Points on a hilly landscape, in no order, each with its height.
From any point a ball takes the steepest step (drop divided by distance) to one of its 2 nearest points. It stops when none of these is lower. Distance is the straight distance between rows; heights are no part of it.
k_318: [141 154 115 129 152 100 182  83 105 114 155 100  95  95  94 114 157  99
 122 105 135 126 117 132 139 135 126 135 164 112 139 106 120  67 129  96
  84 111  80 104 157 122 194 107 154 156]  h=367
k_851: [148 140 163 126 105 183  92 110 129 116 126 161 128 118  79  74 136 136
 123 161 102  92 151 163 154 113 179 118 199 119  92  91  89 105 132 131
 131  97 131 125 125 121 139 140  85 169]  h=381
k_113: [119 115  96 100 134 122  74 160  82 155  98 145 175  99 153  70 170 153
 146  92 125 144 119 118 156 147 125 165  84 140 137 150 112 126 127  88
 111  75 109 119 148  91 118 158 106  94]  h=690
k_482: [157 159  96  98 112 141 135 204  88 154 110 152 134 122 178 122 122 153
  98  46 156 159  73 119 181 119 108 145  79 132 100 133 122 142 178 134
 186 150 121 136 136 108 165 117 118  75]  h=532
k_294: [ 73 100 101 147 156 109 187 107 114  95 165 131 150 181 164 105  95 110
 107 123 128 132 149 146 132 131 101  65 120 133  91 126 129 171 149 209
 107 136 158 163 136 122 138 134 136 178]  h=458
k_736: [159 140 156 138 147 175 160  67  91 117  94 130  82  87 132 129 111 144
 133  62 158 126 107 127 129 133 132 154 170 158  75 103 143 100 116 107
 125 109  99 111  80 145 163 136 131 162]  h=414
k_744: [177 136 180 140 119 148 201 145 146 143 169 132 117 157  84 159 146 141
 132 102 158 158  73  77  92  82 102 118 147  77 123  66 158 142 152 188
 141 169 123 130 122 118 163  67 124 109]  h=546
k_102: [107  86 149 136 187 151  98  56  87 114 140 121 148 158 111 107 138 120
 161 152  97 118 132 159 121 128 132  90 175 170 100 113  93 123  80 136
  83 114 110  94  98 133 102 163  92 183]  h=636
k_876: [180 128 116  94 117 128 105 158 137  77 156 145  99 133  76  95 166 145
 135 136  97 182 135 118 137 100 146 126 170 104 169  92  67 123 134  68
 136 167  79 120 146 126 155  87 115 120]  h=271
k_548: [143 147 165  94 101 107 141 181 179 147 134 137  87 149 122 161  88 158
 117 134 121 183 130 100  75 127 105 128 140  63  77 104 147 161 174 145
 193 173 152 164  90 143 158  71 119 132]  h=505
k_677: [112 124 153 151 138 126 154 136 130 174 145 166 135 129  62  99 179 147
 111 122 125 129  96  92 164  89 105  86 146  81 141 102 145 106 158 137
  80 168 142 146 142 112 169 138  96 121]  h=637
k_253: [157 154  97  77 143 155 174 149 136  93 118 121 130 125 175 146  96 144
 103  78 146 143  91  79 168 112 102 125  71 147  94 141 119 143 180 143
 209 157 121 157 116 108 158 105 122 105]  h=514
k_478: [109 137 156  95 122 139 163 100  91 128  73  95 100  75 123  76 158 115
 146 110 186  83 100  69 184 134 130 146  90 111 147 104 123 108 154 128
  91  46  86  93 127 116 152 122  76 187]  h=342
k_835: [126 142 154 133 110 106 113 162 133 180 141 153 156 121  54  98 181 143
 150  89 105 159 116 108 163  61 123 140 128 116 180  98 145 111 171 119
  98 163 131 121 153 115 174 111  77  86]  h=615
k_808: [152 111 213 131 148 133 183 135 113 138 149 150 121 186 105 140 164 167
 124 103 145 171  93  90  67  94  89  89 175  74  75  66 156 150 152 154
 130 165 122 121  72 115 164  85  94 125]  h=559
k_675: [195 103 120 116 118 125 137 182 139  91 149 166  99 152  90 131 172 147
 139 108 147 203  98 106 112 100 127 143 172 108 148  63  84 154 133  88
 157 194  73 126 136 144 165  96 137  78]  h=307
k_502: [158 147 161 194 156 152 174  93 110 130 111 149 128  92 126 160  99 130
 112  92 174  84 128 150 144  96 134 142 174 156 113  99 176 126 113 122
 120 118 142 130 101 151 147 150 150 122]  h=393
k_327: [161 146 100 155 127  95 131 183 186  92 106 132 102 124 171 215  82 158
 130  93 141 175 117 105 102 158 123 167 123 129 137 115 139 169 147  95
 163 173 152 139 122 176 117 122 182  74]  h=785
k_767: [124 139 138 111 132  77 128 134  98 156 109  80 148  66 128  77 188 116
 152 165 123  43 150 124 161  94 114 157  94 126 182 160 163 120 102  99
 129  53 108  92 120 128 129 165 125 153]  h=850
k_337: [ 91 101 167 126 220  80 116 102 120 117 141 121 139 139 112  99 114 138
 149 135  72 145 136 161 114 124 131  87 158 148 116 114 125 130 103 134
 103 133 129 109 101 146 117 160  94 195]  h=618
k_468: [105  60 150 155 159 170 109  64 128 151  65 159 137 118 159 132 108 144
 151 131 128 133 137 118  90 168 105 103 149 160  90 126 127 149  93 144
  67  79 157 143 104 125  86 206 108 173]  h=563
k_872: [166 168 156 150 100 128 190 171 159 140 140 142  90 114  94 133 145 122
  93 127 131 141  82  89 128 108 110 126 159  57 137  79 148 131 172 175
 161 163 135 134 156 140 179  81 137 127]  h=534
k_459: [116 108 132 181 142  95 125  95  77 134 149  97 155 141  95 154 150 105
 165 115 193 102 109 126 151  84 113 143 107 172 177 116 177 127  98 135
  69 113 101  88 119 138 114 126 122 108]  h=380
k_321: [109 110 107 166  68 161  76 129 125 113 137 158 131 138 174 122  85 125
 113 146  97 115 157 130 105 175 127 105 118 126 122 163 137 175 134 174
 141 115 187 174 140 133  79 102 168 123]  h=402
k_761: [161 108 130 191 122 108 151 157 167 121 175 129 125 168 130 174 126 126
 119 121 131 147  77  89 117 134  74  96 153  98 190 127 177 167 131 201
 101 186 165 153 176 139 116  93 198 101]  h=12
k_574: [116  74 108  69 133 221 131  60  97 127  82 113 151 140 196  95 139 126
 144 118 152 102 147 133 132 139 166 165  91 172 102 178 103  90  67 128
 129  57 124 119 127  92  68 176  99 142]  h=408
k_969: [ 91 135 114  80 163  88 170 107 168 147 125  89  91 140 111 196 101 117
 131 122 137 177 102  99  74 148  91 121  94 112  92 140 114  89 153 131
 107 186 115 126  99 128 151 118 126 153]  h=463
k_670: [146 173 135 137 114 149 139 149 122 127 119 109 118 125 155 151  88 106
  92 133 151 106 121 160 107 139 163 131 122 137  98 129 128 125 134 146
 169 108 121 121  87 151 110 122 153 150]  h=448
k_858: [121 123 115 168 134 106  99 168  68 100 121 136 166  93 132 140 167 132
 120 152 115  25 167 130 174 106 115 115 116 185 173 152 157 137  87  87
 159 107 138 116 132 132  96 148 139  71]  h=320
k_391: [ 42 120 110 117 108 104 111 114 145 154 121 135 143 176 161 137  60 157
 191 112 134 150 136 154  80 166 133 124  76 153  84 168 117 169 147 171
  91 140 169 163 118 121  97 162 132 112]  h=74
k_65: [ 50  81  81 122 142 113 136  77 146  99 160 126 164 165 158  99 110  93
 128 162 119 131 187 163  91 158 119  85  97 135 113 160 106 151 109 157
  98 114 149 156 156 100 116 162 139 153]  h=495
k_646: [136 122 201 136 163 144 172  95  86 157 137 141 125 168  84 127 156 142
 140  98 166 147  97 129 104  75 126 100 180 106  80  64 139 137 132 158
  86 144 113 106  66 134 157 125  72 159]  h=575
k_695: [ 94 132 124 134 169  66 160 138 119 153 121 105 120 144 154 137 150  89
  78 200 112  70 129 166 159 159 119  89 136 120 127 153 151 105  92 138
 131 115 126 118 124 146 124 190 149 182]  h=482
k_164: [138 122 138 149 132 176 124 150 113 148 122 189 148 122 107  73 161 155
  91 120 142 123 105 114 183 104 123  89 162 121 113 113 118 146 144 126
 116 147 125 156 131 113 139 163 116 110]  h=656
k_652: [100 144 102 111  94 132 100 151 127 139 137 119 169 169 119 134 109 124
 153 109 148 131 161 161 138 114 174 159  85 160  80 141 109 130 157 160
 144 122 144 157 129 124 113 120  78 109]  h=138
k_914: [171 154 178  85 134 148 156 190 106 120 120 149 125 157 102 100 146 157
 107 115 153 126 122 132 148  69 147 119 156 110  85  85  94 130 165 124
 178 138  88 143  79 120 164 113  85 123]  h=293
k_43: [ 88 141 120 103 123 118 139 108  96 153 118 108  90 100 128  81 163 109
 118 131 132 102 103  86 130 154 130 116  84  76 112 129 121  73 148 118
  98  80 108  91 118 121 153 123 100 186]  h=290
k_237: [140 138 128 122 125 129 189 151 126  74 138 139 116 171  95 126 144 124
 107 120 163 134 149 123 144  97 133 124 163 110  48  67 109 140 163 155
 177 144 103 161 109 132 174 111  97 129]  h=254
k_328: [ 78 146  81 131 148  71 179 112 121 117 118  95  87 112 127 129 179  96
 101 119 143 119 100  95 143 165 102 132 105  96 105 127 140  73 152 123
 111 129 100 108 149 138 173 132 148 152]  h=335
k_426: [100 112  90 125 135  79 141 153 153 125 119  94 173 121 168 132 123 118
 128 157 138  94 180 142 114 128 115 143  62 150 168 174 171 151 113 115
 117  90 154 150 128 126 104 153 173 123]  h=441
k_902: [130 108 138 123 173  94 146  84  96 120  91 105 143  46 132 105 167 135
 169 159 133  25 165 122 140 119  99 142 134 133 165 135 168 139  63  90
 101  32 142 114 111 134 126 162 130 172]  h=859
k_69: [105 119  96 100 140 164 143 115 106 121 145 126 124 119 174 118 109 119
 107 110 133 124 116  96 163 140 118  89  79 135  89 186 107 117 129 110
 182 169 113 166 122 109 130 120 133 109]  h=491
k_298: [150 113 104 106 102 209 151  84 118  73 105 119 150 106 138 115 159 108
 129 159 137  64 166 138 146 157 186 154 135 171 119 152  88  84  66  96
 144  62 118 129 162  98  88 158 114 120]  h=359
k_561: [139 132  93 115 117 187 128 107  91  76 139 125 128  97 168  80 124 113
 113  84 117 122 165 124 142 128 171 150 104 138 112 168  99 105 111  84
 199 120  98 130 152 106 134 104 131 104]  h=457
k_773: [128 149 115 146 123  61  74 177 158  91 104 122  97 115 118 125 141 143
 112 155  78 155 151 137 129 163 147 161 148 100 162 136 141 137 135  93
 163 157 123 121 150 166 101 121 149 121]  h=795
k_302: [178 176 128  74  67 167 112 190 128 208 129 147 128  64 147 113 131  99
 108 158 109 119  84 135 161 128 137 137  97 106 185 148  74 106 133  84
 161 106 110 103 170  86 133 118 138 100]  h=560
k_319: [162 147 127  56  90 217  83 137 119 185 130 144 165 104 164  94 124 102
 121 163 109 109 118 140 154 136 152 125  91 121 144 172  70 115 107 111
 150  75 128 118 150  62  96 113 114 119]  h=529
k_110: [ 94 119 112 113 166  50 102  97 173 107 157 112  94 151  97 153 130 117
 141 171  77 201 155 144  88 158  97 111 173  92 125 140  98 118 117 113
  87 194 120 122 151 134 133 107 152 134]  h=171
k_618: [166 144 138 149  68 140  69 156 129 167 160 169 133 102  79 114 132 132
 143 106  91 169 123 131 127  82 122 155 148 127 165  98 123 145 153 115
 159 165 129 113 154 132 167  77 106  63]  h=591
k_12: [157 111  98 121  90 202 122 125 117 205 100 164 150 104 142 163 128 122
 144 126 165 138  85  96 152 141 106 152 106 159 129 132 119 130 124 128
 102 102 133 158 131  99 105 155 127  95]  h=516
k_487: [117  93  98 140 148 145 118  86 119  96 137 165 119 138 132 126 127 117
  99 143 145 130 157 175 137 144 127  78 190 140  92 147  99 133  89  83
 119 168 105 152 125 124 145 167 156 125]  h=696
k_669: [156 142 128  96 120 163  97 132 170 161 112 138 125 103 149 148  58 122
  95 150 140 133 143 173  97 136 164 125 130 139 130 161 111 125 107  97
 170 122 139 159  99 132 107 134 151 137]  h=469
k_484: [120 138 153 156  95 113  80 140 123 171 172 108 160 136  70 104 152 110
 139 175  88 111 112 127 148  98  96 120 110 130 185 124 170 140 141 172
 106 123 148  96 144 121 120  92 137 120]  h=166
k_580: [134 161 129  80  88 102  85 184 189 150 119 139 135 119  84  72 153 128
 103 163  74 126 174 144 160  93 157 148 116  85 192 126 111  81 168  87
 117 122 129 109 167  96 158 129 104 142]  h=819
k_250: [143 144 102 172  88 127 163 165 122 166 161 117 111 146 113 179 161  80
  87 150 192  64  69 165 136 119 122 118 136 115 164 142 153 101  89 147
 136 155 103 108 162 134 141 147 192  91]  h=562
k_401: [120 108 133 135 113 183  47 104 111  94 127 154 132 116 129  75 127 145
 115 164  82  67 153 161 137 163 181 120 168 138  96 153 101 107  95 123
 182  91 152 127 139 143  91 145  89 146]  h=405
k_433: [145 126 109 202 109  96 118 180 101  77 174 119 122 157 159 147 126 119
 102 115 118 115 109  99 148 120  95 110 112 113 187 140 163 182 138 170
 143 176 152 129 159 156  91  82 211  90]  h=48
k_52: [149  99 165 122 133 239 100  65 121 137 113 160 138 116 118  74 125 150
 150 121  82 148 147 118 137  85 149 143 189 142  97 109 106 127 100 136
 118 119 139 127 116 102 106 125 106 149]  h=434
k_255: [159 144 166 170 164 159 183 118 126  81 108 124 162 150 149 134 120 146
 111 109 154 150 110 100 125 125 128 110 149 146 101  83 154 180 154 192
 114 113 133 128 107 138  94 134 135 142]  h=413
k_427: [109 118 120  60 130 122 102 109 108 138 122 101 121 113 116  62 142 141
 156  98 126  95 151 157 128 142 188 143  94 147 116 174  96  52 106  60
 113  78 115 116 127 113 150 153  78 162]  h=692
k_76: [ 86 110 117 146 159  70 165 114 141 129 117  78 149 141 185 153  86 123
 141 117 165 125 139 119 100 134 100 134  48 144 150 146 184 157 139 152
  77  83 146 118 101 133 102 144 163 160]  h=421
k_335: [106  99 142 158 163 171 129  79 127 128  90 149 159 118 194 148  57 199
 168  67 129 145 151 104 147 126 124 152 110 172  83 151 164 168 127 147
 123 113 193 165 103 122  93 158 104 101]  h=471
k_128: [122 138 100 153 107 117 138 104 147 152 165  95 112 108 114 191 120  70
 141 140 141 132 103 102 100 145 112 154  99 120 142 120 141 102 123 137
 118 137 130 125 144 136 121  90 165 121]  h=462
k_622: [136 142 147  78 145 109 113 132 152 126  97 118 104  82 104  61 133 191
 132  90  96 115 142 127 126 155 169 156 129 111 120 135 107  55 151  92
 118  73 138 136 142 130 158 146  74 178]  h=716
k_519: [120 102 155 198 153  69 135 113 153 126 172 143 129 179 136 183 105 161
 148 115 114 168 106 120 108 137  68  76 166 116 148 148 183 178 129 175
  81 200 170 160 141 146 115 125 177  80]  h=47
k_563: [132 125 101 115 131 121 135 166 201  76  84 133 116 170 176 172 101 157
 115  93 163 198 107 102  82 178 111 125 115 131  82 126 109 194 174 136
 136 166 143 162 116 140 119 156 165  99]  h=780
k_594: [135 129 174 180 178 105 158 132 136 115 128 123 149 176 171 166  79 155
 108 119 125 148 111 142 101 131 115  75 148 149 118 111 165 181 137 187
 107 132 156 130  76 165  82 159 150 151]  h=426
k_85: [160 167 169  88 117 165 141 171 130 114 116 159 112 145  86  74 157 147
  96 152 133 107 126 159 141 100 180 100 187  87 102  82  69 107 154 122
 126 121 100 118  99 117 152 136  90 164]  h=333
k_435: [115 124  89 152 129 100 179 144 146 167 144 121 102 180 121 181 147  94
  75 123 194 114  65 152 118 141  84 107 137  97 123 139 165 110 128 171
  99 174 123 131 155 132 173 150 180 114]  h=571
k_583: [168 159 128 100 134 180 165 101 121 108 106 108 104 123 145 157 107 120
 111 105 171 135  95 144  99 140 154 139 137 164  77 117 109 106 130 114
 148 114  82 111  71 135 141 135 149 144]  h=432
k_133: [153 117 157 125 160 119 133 124 147 104 164 117 139 187 138 163  77 137
 132 135 138 182 142 150  86  96 117  90 148 136 106 120 117 174 124 151
 135 173 116 141  72 140 114 117 146 129]  h=442
k_135: [167 129 130 215 129 141 172 128 129 121 139 163 143  97 120 175 121 129
 112 104 160  98 109 126 131 101 107 141 151 143 184  93 180 144 111 129
 109 131 139 125 156 136 142 123 186  73]  h=378
k_874: [122 141 112 162  95 173 126  83  46 112 152 115 118  79 159  98 136  86
 135  85 120 101 144 116 122 135 143 152  98 147 125 158 131  96  99  81
 152 102  93  93 128 118 131 100 152 110]  h=427
k_231: [126 114 121 172 112 124  87 114  43 120 118 112 156  95 122 156 173 121
 176 124 143  61 151 134 133 110 121 153 107 198 172 123 167 123  84  79
 106  80 110  73 110 136 105 126 130  78]  h=353
k_495: [101 118 157 138 170  96 152  96 107 136 116  81 155 128 140 121 108 106
 148 125 175 107 143 127 131  99 129 142  86 155 163 112 172 149 117 155
  76  65 128  99  96 141 105 140 113 187]  h=403
k_832: [112 121 151  64 171 110 108 136 156  89 108 142  79 122 144  79  90 196
 104 115  99 147 148 156  87 160 169 120 151  91  83 146  95 116 129 111
 199 138 140 154 106 152 146 136  94 170]  h=752
k_702: [134 134 124 182 108 153 154 138  76  95 155 128 161 121 122 172 158  80
 118 179 145  26 136 137 175 107 116  98 125 173 178 128 138 145  81 137
 132 119 130 123 151 112  87 113 167  79]  h=289
k_395: [107 141 103 129 143  72 125 130 117  88 135  98 136 151 107 105 182  98
 108 197 105  76 158 172 158 163 155 110 164 135 129 134 117  88  90 100
 112  99 105  97 150 142 130 163 121 160]  h=504
k_795: [176 142 135  40 132 188  81 125 163 135 129 134 139  99 153 111  81 127
 112 148 100 149 136 145 120 137 168 132 117 113 156 166  72 116 109 105
 177 111 131 143 141  97  99  96 112 136]  h=497
k_442: [175 142  89 120  46 171  94 180 124 166 154 177 114 129 123 135 123 108
 107 111 147 161 111 144 129 104 136 145 133 105 141 112  85 151 145 113
 173 175 119 141 149 129 158 104 141  78]  h=568
k_503: [107 137 122  85 130 110 141 151 165 136 117 137  91 128 107 149 122 163
 145 107 121 189 108  85  92 140 102 132 116  93  87 118 106 112 176 108
 137 187 123 158 103 128 162 106 111 111]  h=484
k_549: [135 165 155 121  95  82 138 141 167 161 134 107 117  95  77  83 172  85
 116 170  78  99 154 142 155  91 134 163 119  86 204 109 144  75 157 119
  95 105 113  82 169 104 172 120 145 156]  h=831
k_800: [123 143 115 176  80 148  38 142  96 106 117 145 153  82 114  78 156 131
 128 136  73  83 169 140 117 147 133 157 135 156 156 123 148 137 135 109
 150  74 140  87 154 127 112 112 124  92]  h=242
k_729: [ 98 147  93 123 102 113 133 159 153  91 149 119 130 150  89 109 145 112
 127 132 126 134 164 114 145 116 156 145 108 107  92 106  98 121 176 155
 148 140 129 171 153 130 146  99  91 126]  h=202
k_724: [ 98 148 112 135 143 100 160 156 128 113 122  99 111 164 166 157 105 103
  75 164 136  95 106 148 135 164 130  77 111 134  96 150 138 132 128 169
 172 141 134 135 106 163 104 147 156 168]  h=465
k_516: [130  98 113 149 110 187  89 103 139 147  88 171 160 132 159 169  93 164
 164  98 133 177 146 128 119 136 120 158 132 175 109 133 136 158 117 117
  90 122 148 161 114 113  86 160 132  73]  h=492
k_390: [164 119 143 135 124 198 104  84 150  91 149 145 148 117 118 120  89 134
 142 146  92 170 173 120 115  96 136 138 166 136 129 111 117 167 118 144
 151 137 137 153 132 115 104  69 128 125]  h=470
k_707: [109 133 171 164 191  80 146  62  82 148 146 118 110 131 101 133 128 122
 157  76 152 148 125 161 116 108 127 137 194 131 103  85 170 120 120 138
  76 118 119  91 102 163 181 108 100 161]  h=592
k_817: [ 62 123 125 153 168  40 115  94 150 140 157 109 122 153 121 159 113 107
 135 175  70 148 166 179 119 145 104 132 159 120 140 140 172 130 112 146
 101 173 156 116 148 149 142 116 158 135]  h=127
k_352: [133 159 178 117 118  85 171 138 131 203 114  78  85 107 104 164 125 104
 140  83 174 122  73  98 145  79 120 179  69 104 185 124 183  86 155 152
 122 143  99  90 118 141 163 106 123 145]  h=430
k_831: [143 149 148 169 139 143 159  86  63 126 175 113 107  75 117 102 150  87
 128 113 137  87  88 121 150 100 119 123 126 118 166 126 136 102 114 127
 130 122  88  86 151 114 152  88 168 120]  h=396
k_35: [135  91 161 110 156 210 143  50 120 146  56 144 107 120 148 154 113 153
 143  99 150 179  89  69 108 146  94 109 144 148  68 124 111 124 123 145
  83 130 124 126  85 115 107 177  94 169]  h=586
k_553: [ 80 141  89 158  79  84  82 184 126 117 128 116 175 166 130 170 107 135
 170 123 129  92 171 160 143 134 147 168  79 185 124 152 146 161 144 143
 127 122 182 139 146 138  87 127 125  63]  h=73
k_752: [157 154 129 125 111 176 138 108 100  69 143 102 130 112 106 142 153  92
 138 172 123  73 143 143 165 138 185 127 159 173 122 137  77  94  86 101
 172 114  91 120 139 130  92 119 107 121]  h=319
k_46: [126 128 143  70 181  83 153 136 203  86  89 134  99 145 136 107  87 174
  92 127 114 198 160 160  50 158 146  99 166  95  98 125 110 145 146 113
 132 143 132 143 107 138 151 146 133 179]  h=765
k_447: [ 94 110 141 190 163  57 108 113 134 128 167 131 148 179 127 186  98 129
 127 166  94 115 158 185 137 120  80  91 173 157 166 140 198 168 102 165
 100 175 182 127 128 158 114 119 169 110]  h=88
k_152: [103 133 137 123 151  67 171 101 157 188 134  77  88 128 116 186 104 104
 127 109 155 153  96 120 109 120  97 157  80  97 153 139 187  83 137 141
  93 164 118 107 113 138 160 111 157 149]  h=444
k_973: [127 103 112  48 126 160  81 111 119 174 103 135 153 109 116  82 158 153
 166 132 127 124 128 107 147 136 139 143  93 122 142 147  88  77 119  76
  63  64 120 119 135  74 125 154  65 150]  h=663
k_9: [ 97  80 114 159 160 162  92  51  48  93 128 126 133 137 152  92 159 115
 156 126  93  87 153 153 119 160 140 117 159 180  96 137 125 112  58 102
  91  83 114  94 109 129  97 149 128 160]  h=652
k_680: [147 154  54 106  72 145 116 221 119 141 127 138 128 147 170 147 137 105
 103  94 167 144  92 119 156 157 137 147  79 127 113 140  86 147 154 113
 185 157 128 147 155 128 135 129 138  73]  h=549
k_830: [133 147 131 142 114  89  97 162 122 114 148 128 119 151  72 107 171 110
  92 166 121 106 135 182 172  99 152 108 181 121 141 124 129 102 123 107
 140 166  98 109 138 151 149 145 130 122]  h=527
k_944: [137 111 104  93 127 121 100 113 150  99 172 152  84 143  91 135 146 123
 119 168 109 183 139 120 107 131 107  83 166  68 141 129  68 126 122  86
 127 203  97 142 136 119 143  88 131 132]  h=221
k_144: [ 84 110 118 157  98 156  62 104 112 127 139 139 137 139 150 120 120 109
 129 178  82 100 150 155  87 188 166 109 132 133  87 149 110 125  98 154
 144  82 152 125 116 145  83 129 112 151]  h=356
k_136: [179 155 186 122  87 101 130 199 147 147 148 146  78 142  87 140 133 135
  99 151 119 158 126 123 108  88 129 136 177  44 126  83 147 159 157 143
 201 163 120 130 111 154 156  67 127 134]  h=520
k_589: [134 112 130 136 132 162 144 113 139 152  87 134 147 101 141 139 127 128
 123 163 155 100 104  98 131 158 112 115 116 148 125 132 127 138 120 147
 101  74 137 157 121 117  87 180 132 143]  h=538
k_507: [ 95 112 108 154 156 138 178 116 147  64 116 145 158 169 153 102 113 149
 113  93 138 169 153 106 115 135 123 115 120 129  70 109 135 186 170 189
 106 138 149 168 135 121 129 138 127 138]  h=433
k_746: [ 78 117  90 170 120  64 164 132 136 163 147 111  96 175 156 215 105 100
 111 133 164  99  99 155 106 175  81 112 121 118 105 158 186 128 127 180
  91 156 165 144 134 153 137 148 194 122]  h=579
k_660: [135 109 144 135 129 150  93 102 134 112 172 137 144 160 134 154  56 153
 165 136 108 167 166 132 121  98 120 115 140 142  95 143 120 174 123 155
 168 173 154 175  96 127  97  91 114 110]  h=459
k_839: [ 85  80 114  98 150 192 129  79  93 142  82 125 156 157 213 109  77 154
 157  70 162 128 144 133 148 119 142 157  68 172  87 162 134 140 114 166
 121  87 159 137 103 103  91 167  89 144]  h=445
k_841: [ 89 135 102 149  69 118  44 154 122 145 133 124 150 124 127 128 154 102
 132 183  91  79 171 166  98 168 138 127 110 147 139 177 154 128 104  98
 153  89 154 100 131 141 109 134 134 103]  h=303
k_880: [107 135 127 162 103  87  81 187 104 134 159 122 142 140 134  72 146 129
 104 137  84 126 127 126 153 112 106 112  98 115 177 157 167 169 157 154
 141 156 148 119 158 134 112 106 167 107]  h=100
k_362: [ 78 148 111 121 104  76  93 162 152 136 133 123 153 176 156 152  59 172
 200 109 106 157 136 130 125 155 127 155  83 140 110 166 130 182 162 164
 121 157 189 165 133 124  90 112 144  74]  h=16
k_720: [154 130 159 174 102 116 114 140 119 164 168 102 163 130 116 168  98 122
 147 148 107  99 110 112 133  99  95 135 105 159 203 137 186 157 129 183
 109 123 174 121 126 130  78  83 163 112]  h=213
k_428: [126  86 155  72 172 200 138  76 136 133  89 153 122 141 142 124 112 174
 142 105 104 198 130  81  73 126  93  94 136 118  80 131  67 114 141 143
  97 160 124 146  90  87 117 143  86 160]  h=607
k_333: [123 128 129  91 114 131 156 116 104 170  75 111 120  77 130 125 146 116
 157  97 210 128  81  48 181 119  99 160  61 132 175 121 143 117 146 109
  99  78  96 114 139 109 151 126  87 137]  h=377
k_649: [142 136 133 160 122  56 125 179 192 115 119 139  80 130 121 164 132 140
 121 120 102 201 122 128 101 141 121 179 158  78 158 111 172 152 143 101
 150 211 131 124 151 179 141 116 178  94]  h=789
k_705: [198 121 120 162 130 160 159 147 138 144 134 160 176 109 146 176  99 150
 150  81 152 159  95 100 163  81 120 159 115 176 179  98 138 155 124 108
 141 153 135 142 145 125 129 120 141  45]  h=357
k_990: [120 141 182 140 195  51 130 115 124 129 138  92 123 141  75 123 146 137
 150 134  88 156 141 157 130 104 144 135 181 142 129  93 155 102 125 134
  89 140 114  94 107 159 135 130  96 169]  h=604
k_964: [ 72 116 136  91 163  94 123 123 168 133  89 124 109 103 146  92  86 182
 134 111 110 130 136 149  79 175 166 148 101 123  91 145 129 103 146 137
 143  88 164 140 114 150 125 169  88 170]  h=736
k_550: [149 144 105  98  91 120  44 184 174 121 115 146 131 125  95 102 146 136
 108 182  90 143 150 141 161 135 157 131 140 100 187 135 107 145 149 105
 169 132 141 128 174 128 104 116  97 126]  h=805
k_596: [116 138  76 147  87 112 125 114 147 119 128  89 128  82 122 180 152  75
 163 163 122  94 152  85  94 181 132 181  93 132 139 121 126  97 108 104
 120  68 138 124 161 140 108 107 135 120]  h=481
k_552: [ 76 101  82 108 132  91 102 130 188  90 118 113 152 134 156 121 108 129
 134 159 122 132 182 150  69 178 142 141  86 128 142 178 120 147 115 106
 121 109 150 155 162 120  94 147 158 118]  h=464
k_126: [119 131 120 151 127 166 144  94  81  92 176 113 156 160 137 130 136  71
 114 170 132  90 135 142 151 115 140  79 124 155 115 144 105 131  89 153
 146 139 109 127 125 120  92 113 139 132]  h=322
k_687: [131 115 118  68 144 185 116 117 133 134 109 145 132 127 110 102 152 158
 137 137 106 161 115  85 122 140 127 112 117 101 122 121  49  80 143 106
  69 123 105 133 125  78 112 135  73 151]  h=635
k_804: [228 117 129 118 118 155 166 163 142 124 147 162 142 130 135 149 124 145
 158  89 147 195  99  99 139  67 132 166 142 146 162  59  94 161 128 100
 184 179  93 126 141 135 163  86 127  55]  h=334
k_38: [112  88 111 127 148 152 106 123 134  95 110 195 101 139 143  84 145 162
  82 128 136 160 125 131 145 154 117  53 173 103  88 147  88 155 134 105
 135 177 115 180 121 126 140 179 132 127]  h=679
k_799: [125 129 124  77 164  74 137 179 227  94  73 111 115 166 150 143 104 151
  92 142 128 199 143 131  84 162 133 120 113 103 124 144 110 163 163 130
 128 172 133 149 127 142 100 159 144 153]  h=774
k_940: [110  95 152  93 207  91 150  86 129 140  98 104 117  80 130  80 134 135
 144 150 115  59 134 144 139 151 128 114 136 133 128 137 139  97  78  91
  97  57 145 112 120 136 137 195 103 222]  h=870
k_332: [150 158 100 165  50 156 116 150 105 151 162 142 119 120 100 138 155  76
  97 144 155  96 108 164 134 123 152 129 141 126 135 126 108 108 108 100
 148 144  98 107 147 136 148 131 155  89]  h=548
k_25: [140 165 160 138  91  70 116 115 118 158 138  79 114  65  87 102 182  84
 150 169  80  41 164 148 160 100 111 164 131 134 203 145 169  80 110  90
 136  76 108  61 153 121 162 139 133 136]  h=841
k_223: [165 166 152  91 115 125 159 143 104 198  97 125  98  60 129 134 132 127
 147  46 156 143  64  71 167  99 117 170  80 127 179 114 129  85 172 104
 145 118  98 102 135 125 182 100  93 116]  h=407
k_732: [170 144  81  96  77 150 116 141 176  93 124  97 123 102 106 143 142 102
 151 146 112 137 136 108 101 186 184 184 119 135 136 108  62  83 117  85
 139  90 115 132 175 129 115 110 114 131]  h=508

Two balls start at each pair of points below. Name the first point that both come to, or write -.
k_52 and k_589: -
k_746 and k_969: -
k_622 and k_940: -

For each start below, name the point where the ball stops.
k_646: k_43
k_804: k_761
k_830: k_761
k_390: k_362
k_253: k_43
k_46: k_752
k_596: k_43
k_302: k_761
k_902: k_752
k_113: k_752
k_12: k_752

Call two points neighbours if one is among the 2 nearest of the other. Go from one point of each pair to the other, from neighbour to neighbour, staying as low as possible. Name the highest point that can't be avoided.
k_752 and k_43: k_732
k_752 and k_702: k_126
k_362 and k_800: k_401
